Each scene shows the same named points in several views. A view is turned or mirrored, and shifted as a whole, has a little noise and may leave points out.
In the rows, zero is written as 128.

Scene 1
View 1
<39>: [192 176  86 138 126 147 109 119 106  93 156 167 178 153  83 116 145 101
  95  56 133]
<173>: [154 106  61 139 157 148 110 104 150 106  42  72 115 193 152 107  40 119
 107 178 103]
<126>: [169 113 100 139 176 132 136 103 118  94 120 132 149 151 120  88 127 130
 117 107 115]
<89>: [181 138  74 139 132 158 102 104 155  95  74 107 160 183 112 106  54 106
 114 110 130]
<45>: [168 126  70 139 153 142 111 104 136 101  64  97 141 172 133 109  61 107
  99 129 113]
<138>: [159  88  86 137 164 159 122 103 168  95  91  95 137 201 128  79  70 137
 149 160 119]
<9>: [176 149  70 140 144 131 112 112 106 103  94 123 146 153 122 120 101 106
  79  98 112]
<243>: [171 131  72 148 163 118 118  98 108 106  50 100 139 142 143 115  75 107
  76 101 108]
<88>: [158 149  72 127 137 160 114 128 119  99 152 135 128 196 113 112 130 120
 107 152 111]
<63>: [153 140  58 133 141 151 109 115 127 102  90 103 118 193 134 120  81 111
  92 163 103]
<216>: [152  64  87 136 173 159 124  91 183  95  58  72 127 205 144  72  42 143
 157 182 113]
<120>: [190 109 108 147 171 131 132  90 128  90  95 128 178 140 111  78 106 123
 125  63 133]
<224>: [172 145  73 129 132 170 104 119 143  92 130 129 148 197 109 106 103 114
 123 132 125]
<5>: [189 154  87 143 149 129 118 108 102  95 111 142 166 139 107 111 122 106
  84  64 122]
<102>: [169  98  99 137 174 145 134 100 136  93 111 119 148 169 121  78 108 136
 139 128 118]
<203>: [186 167  75 140 129 152 107 113 123  99 118 140 166 168  98 114 105 103
  97  81 129]
View 2
<120>: [ 63 138 118 160 147 131 145 121 155  93  65 168  94  98 104  86 176 156
  78 146 106]
<39>: [ 86 143 144 175 151  67 140 101 118 117 109 114 122  99 112  62 179 114
 125 102  87]
<63>: [125  78 136  80 165 101 159  97 101 110  88 186 135 136 123  96 131 136
 126 119 162]
<9>: [ 96 105 128 132 179 107 154 109 117  98  90 164 128 116  99  76 150 134
 103 110 135]
<138>: [ 98 101 126  73 108 129 145 115 122  96  57 212  99 129 148 121 146 165
 109 177 143]
<224>: [109 111 143 104 123  82 147 100 108 119  90 165 118 124 146  96 155 136
 136 133 121]
<102>: [ 72 121 118 106 120 129 133 127 116  81  69 194  97 113 128 100 161 155
 103 164 113]
<5>: [ 80 129 131 163 175 101 146 109 127 102  94 144 121 102  94  69 170 131
  99 108 108]
<203>: [ 97 121 143 147 156  85 153  97 130 119  93 142 121 114 116  80 162 130
 114 113 116]
<173>: [117  67 122  56 156 140 160 107 120  97  56 227 122 146 129 119 121 163
 104 151 185]
<45>: [107  92 125 102 167 125 162 104 134 105  68 193 119 127 113 104 140 154
  98 139 159]
<216>: [ 99  88 120  48 103 153 150 118 132  95  39 243  92 136 157 138 134 186
 100 197 162]
<243>: [ 89  92 112 125 200 139 161 112 133  87  76 189 124 121  80  85 141 148
  78 119 158]
View 3
<9>: [137 116 115 177  97 104  91 145 113  99 106 163  76 111 125 166 120 125
 151 130 108]
<173>: [ 95 190 108 179 131 101 186 173  90  90 127 125  42 114  73 175 119 110
 168 122 117]
<203>: [128 113 116 149  94 114  76 120 113  94 108 190  77 107 136 157 142 125
 124 118 111]
<5>: [152  95 118 171  88 107  57 118 116 106  94 172  78 116 133 148 125 133
 140 125 111]
<243>: [141 121 112 191 121  85 108 163  97 111 100 135  53 116 106 161  96 113
 165 139 113]
<126>: [139 137 119 187  77 120  96 104 115 110 100 145  78 125  92 125 136 163
 158 111 118]
<102>: [123 161 117 177  90 125 125 103 109 114 105 137  65 129  74 123 141 161
 153 103 125]
<88>: [111 157 121 169  48 138 115 129 132  73 130 172  96 105 122 171 172 154
 157 113 102]
<120>: [145 120 113 172 112 111  79  91 100 129  83 148  57 133  93 106 119 142
 133 112 128]
<89>: [104 149 107 143 131 105 126 134  94  97 114 172  46 116 109 155 129 104
 119 112 120]
<138>: [ 92 195 112 166 108 128 167 119  97 102 116 134  49 125  66 136 151 144
 149 101 125]
<63>: [105 167 113 175  94 115 149 168 111  79 133 150  69 107 109 186 138 123
 167 122 108]
<216>: [ 81 217 110 169 129 123 200 130  85 106 118 115  29 132  37 132 138 138
 154 100 134]
<39>: [143  90 117 149  69 123  41  96 126  96 100 204  98 107 158 145 154 142
 117 115 107]
View 4
<173>: [150 136  99 121  70  93 139 115  96 225 149  70 148  78  79 121 138 162
  73 195 112]
<224>: [165 111  82 170  97 128 158 160 119 185 106 133 101  67 104 141 140 149
 108 134 103]
<45>: [157 127  99 134  89 104 138 118 100 190 140  94 127  60  88 128 144 149
  90 179 123]
<39>: [192  89  86 182 141 147 133 148 129 111  95 182  82  46 109 124 133 119
 144 107 125]
<89>: [159 102  90 140 109 108 128 113 109 201 135 121 105  53 113 122 129 165
 122 158  98]
<203>: [185  96  90 160 127 131 131 132 123 148 113 160  99  53 108 122 131 139
 132 128 118]
<243>: [176 123 114 121 116 107 108  87 103 148 144 112 139  49  75 107 133 132
 108 182 146]
<126>: [150 125 103 169 106 129 153 142  89 120 115 126 101  27  96 145 161 127
  98 173 142]
<9>: [187 118 101 143 119 126 121 117 113 142 124 135 124  57  84 118 128 125
 112 151 138]
<88>: [179 129  81 182  85 142 164 176 123 166 100 134 116  79  80 146 143 124
  88 131 119]
<5>: [183 103 101 158 132 135 124 124 113 111 115 158 104  37  98 120 135 124
 129 139 139]
<63>: [181 133  91 144  83 117 143 136 118 198 128 102 139  88  71 129 132 138
  81 161 115]
<138>: [124 129  93 153  73 107 164 144  85 202 131  86 109  46 107 156 162 165
  80 187 111]
<120>: [141 104 106 153 128 120 133 116  84 120 126 136  89   1 118 134 158 144
 131 173 140]
<216>: [105 137  94 139  59  90 165 129  73 230 149  53 118  42 109 154 167 181
  68 215 103]
<102>: [132 128  98 166  92 119 160 142  85 152 122 108 104  27 104 154 166 145
  95 180 135]
View 5
<120>: [174 131 121  95 149  72 137 162 147 104 108  73  49  97  76 176 133 146
 134 132 145]
<88>: [127 171 103 155 138  48  93 130 130 146 127 125 122 100  73 142 192 136
 180 118 142]
<9>: [161 130 118 105 115  61  98 138 105 143 112 100  93 131  73 151 159 131
 143 135 138]
<173>: [124 149 102 102 131 151 127 187  95 157 140 164 136 165  75 165 145 156
 182 150 161]
<45>: [146 140 107 103 121 111 122 167 100 143 126 127 107 149  78 165 147 143
 153 144 149]
<5>: [178 125 119 109 117  36  99 128 121 122 102  74  67 112  75 153 158 126
 129 127 133]
<203>: [165 137  96 132  98  54 110 126  94 132 115  84  97 121  91 151 168 125
 129 126 142]
<216>: [110 172  97 113 168 170 161 213 138 135 144 164 120 129  76 190 133 172
 190 144 174]
<89>: [146 150  83 131 110 111 142 159  95 126 124 104 105 130  94 166 151 143
 135 137 159]
<102>: [138 154 118 115 169  89 129 169 160 123 123 118  85  97  68 172 147 154
 173 132 153]
<243>: [171 113 130  72 116  97 103 161 100 145 115 115  89 162  65 162 137 135
 144 152 143]
<63>: [130 152 104 126 123  97 100 154 100 158 132 148 132 144  71 149 171 139
 180 136 149]
<126>: [152 144 127 109 159  58 112 153 159 124 116 106  77  96  65 162 151 144
 165 130 143]
<224>: [128 171  84 154 128  73 120 142 116 131 127 109 115  99  91 151 179 140
 162 122 150]
<138>: [120 172  98 127 159 130 145 187 141 127 136 143 114 113  79 177 146 161
 181 138 161]

Which points are out of place in each view (at most two, in the order of its rows)? Write none if all are in place.
view 1 | none
view 2 | <63>
view 3 | none
view 4 | <45>
view 5 | <203>

Scene 2
View 1
<55>: [ 92 138 142 124 116 128 182 136 128 158 124 143  87 109 206 155 110 134
 115 167 155]
<49>: [177 220  47  83  66 195 148 122 142 110 114  60 105 122 206 164 102 111
 180  83 144]
<20>: [140 131 120  73 174 146 194 146 146 174 138 151 107 111 176 172 111 167
 132 182 215]
<28>: [107 165 118 121  58 158 154 113 113 121 102 130  91 141 204 119  96 118
 117 148 143]
<122>: [166 157  93  64 167 178 160 139 130 145 123 137 120 129 133 153  84 154
 145 187 229]
<136>: [ 66 110 174 137 150 107 192 145 125 184 137 164  80  99 200 162 114 146
 101 201 163]
<86>: [ 69 140 151 148  91 127 155 131 103 140 106 158  82 128 179 118  87 117
  95 192 144]
<46>: [128 160 107  98 102 166 155 125 119 133 108 136 105 138 172 130  87 131
 122 167 175]
<42>: [ 36 126 181 178  96  89 182 144 121 172 131 141  61  93 242 159 121 117
  98 165  99]
<115>: [128 150 105  83  83 154 201 112 152 148 117 129 106 133 238 155 126 149
 134 127 162]
<179>: [118 203  90 144  77 166 122 134 104 108 107  87  80 117 171 139  78  89
 141 134 121]
<98>: [149 202  74 104  79 185 125 123 106 103 100 107 104 142 155 123  74 110
 144 144 163]
View 2
<136>: [144 114 151 121 102  84 145 154 223 151 133 138 111 149  92 111 169 184
  58 131 147]
<115>: [117 102 118 140 110  93  89 130 158  83 176 180 145 153 145 150 104 154
  11  54 140]
<28>: [ 95 127  85 129 128 126 109 145  84  93 173 163  96 128 147 143 129 163
  42  59 164]
<179>: [ 95 115  99 134 134 157 112 127  74  94 179 159 113 142 154 127 150 160
  73  71 176]
<20>: [107  66 137 109  99  99 103 148 215 132 153 163 181 167 107 133  96 138
  40 146 136]
<98>: [ 61  93  76 111 135 170  97 140  58  95 179 165 134 146 150 142 100 130
  68  96 169]
<49>: [ 93  78 104 149 136 173  62 101  60  58 213 191 178 168 190 144 102 123
  44  36 167]
<42>: [169 146 160 149 111  91 153 127 186 134 144 136  74 130 114 106 224 212
  62  72 166]
<86>: [107 132 102 112 115 107 146 162 141 137 141 136  75 123 107 123 160 180
  66 113 161]
<55>: [126 108 135 127 112 105 124 143 172 125 154 153 120 146 117 124 150 168
  49  97 154]
View 3
<20>: [189  43 130 151 157 155 183 151  76 130  93 125  50 144 132 118 153 120
 167  91 119]
<86>: [120 140  74 158 133 143 183 121  85  70 125 167  58  70 187 115 105 147
 150  75 151]
<46>: [164  91 129 144 163 157 172 125  83  92 151 137  95  88 177 112 131 141
 123  95 135]
<136>: [131 131  49 177 118 133 197 147  93  94  75 168   4 111 149 127 122 131
 202  72 145]
<28>: [152 125 117 160 155 165 180 117 101  84 176 153  97  43 193 116 129 164
 137  92 153]
<42>: [121 169  43 204 105 148 214 160 119  86 117 176  19  55 160 142 134 167
 219  75 161]
<179>: [152 141 119 170 145 171 175 156 112  62 189 155 137  54 182 128 140 176
 122 107 149]
<115>: [196  73 141 174 165 175 201 138 108 130 171 131  61  50 162 130 168 167
 172  91 145]
<55>: [156 110  92 173 139 156 194 144  97 102 123 153  49  88 158 128 140 146
 174  87 144]
<122>: [182  38 153 123 174 155 154 143  66 108 113 122 105 157 149 103 141 115
 108 108 114]
<49>: [206  89 184 175 171 206 181 175 124  93 235 119 172  58 162 137 188 188
 116 133 139]
<98>: [161 105 154 143 170 169 157 133  93  69 191 142 160  78 189 113 135 158
  88 113 138]
View 4
<86>: [133 117 122  79 117 165  97 104  71 179 111 172  95 140 161 101 158 182
 118 123 138]
<28>: [112 135 140 112 112 123  94 128 117 157 125 139 100 135 178 116 137 207
 122 114 159]
<122>: [126  30 133 194 110 168  61 150 125 134 147 128 115  96  99 104 107 145
 148  96 113]
<98>: [127  99 155 178 136  98  88 169 151 136 152 121 127 143 160 126 104 190
 133  78 153]
<46>: [119  88 138 143 109 139  84 137 115 147 134 135 104 119 146 113 127 179
 131 108 135]
<136>: [104  79 103  93  75 206  76  69  59 184  92 175  67  98 119  75 171 157
 135 153 131]
<20>: [ 95  35 118 164  77 188  54 116 107 145 128 131  88  69  97  89 134 144
 151 134 120]
<55>: [ 95  97 118 116  87 163  77  94  93 170 109 152  72 106 142  90 161 174
 133 140 148]
<115>: [ 64 113 135 137  65 128  62 114 133 139 125 106  69  75 157 114 135 195
 139 139 162]
<49>: [ 66 109 146 224 103  60  79 134 184 163 136  97  85 139 156  99 126 211
 162 100 201]

Which points are out of place in each view (at most two, in the order of its rows)? Write none if all are in place.
view 1 | <179>
view 2 | <28>
view 3 | <136>
view 4 | <98>, <49>
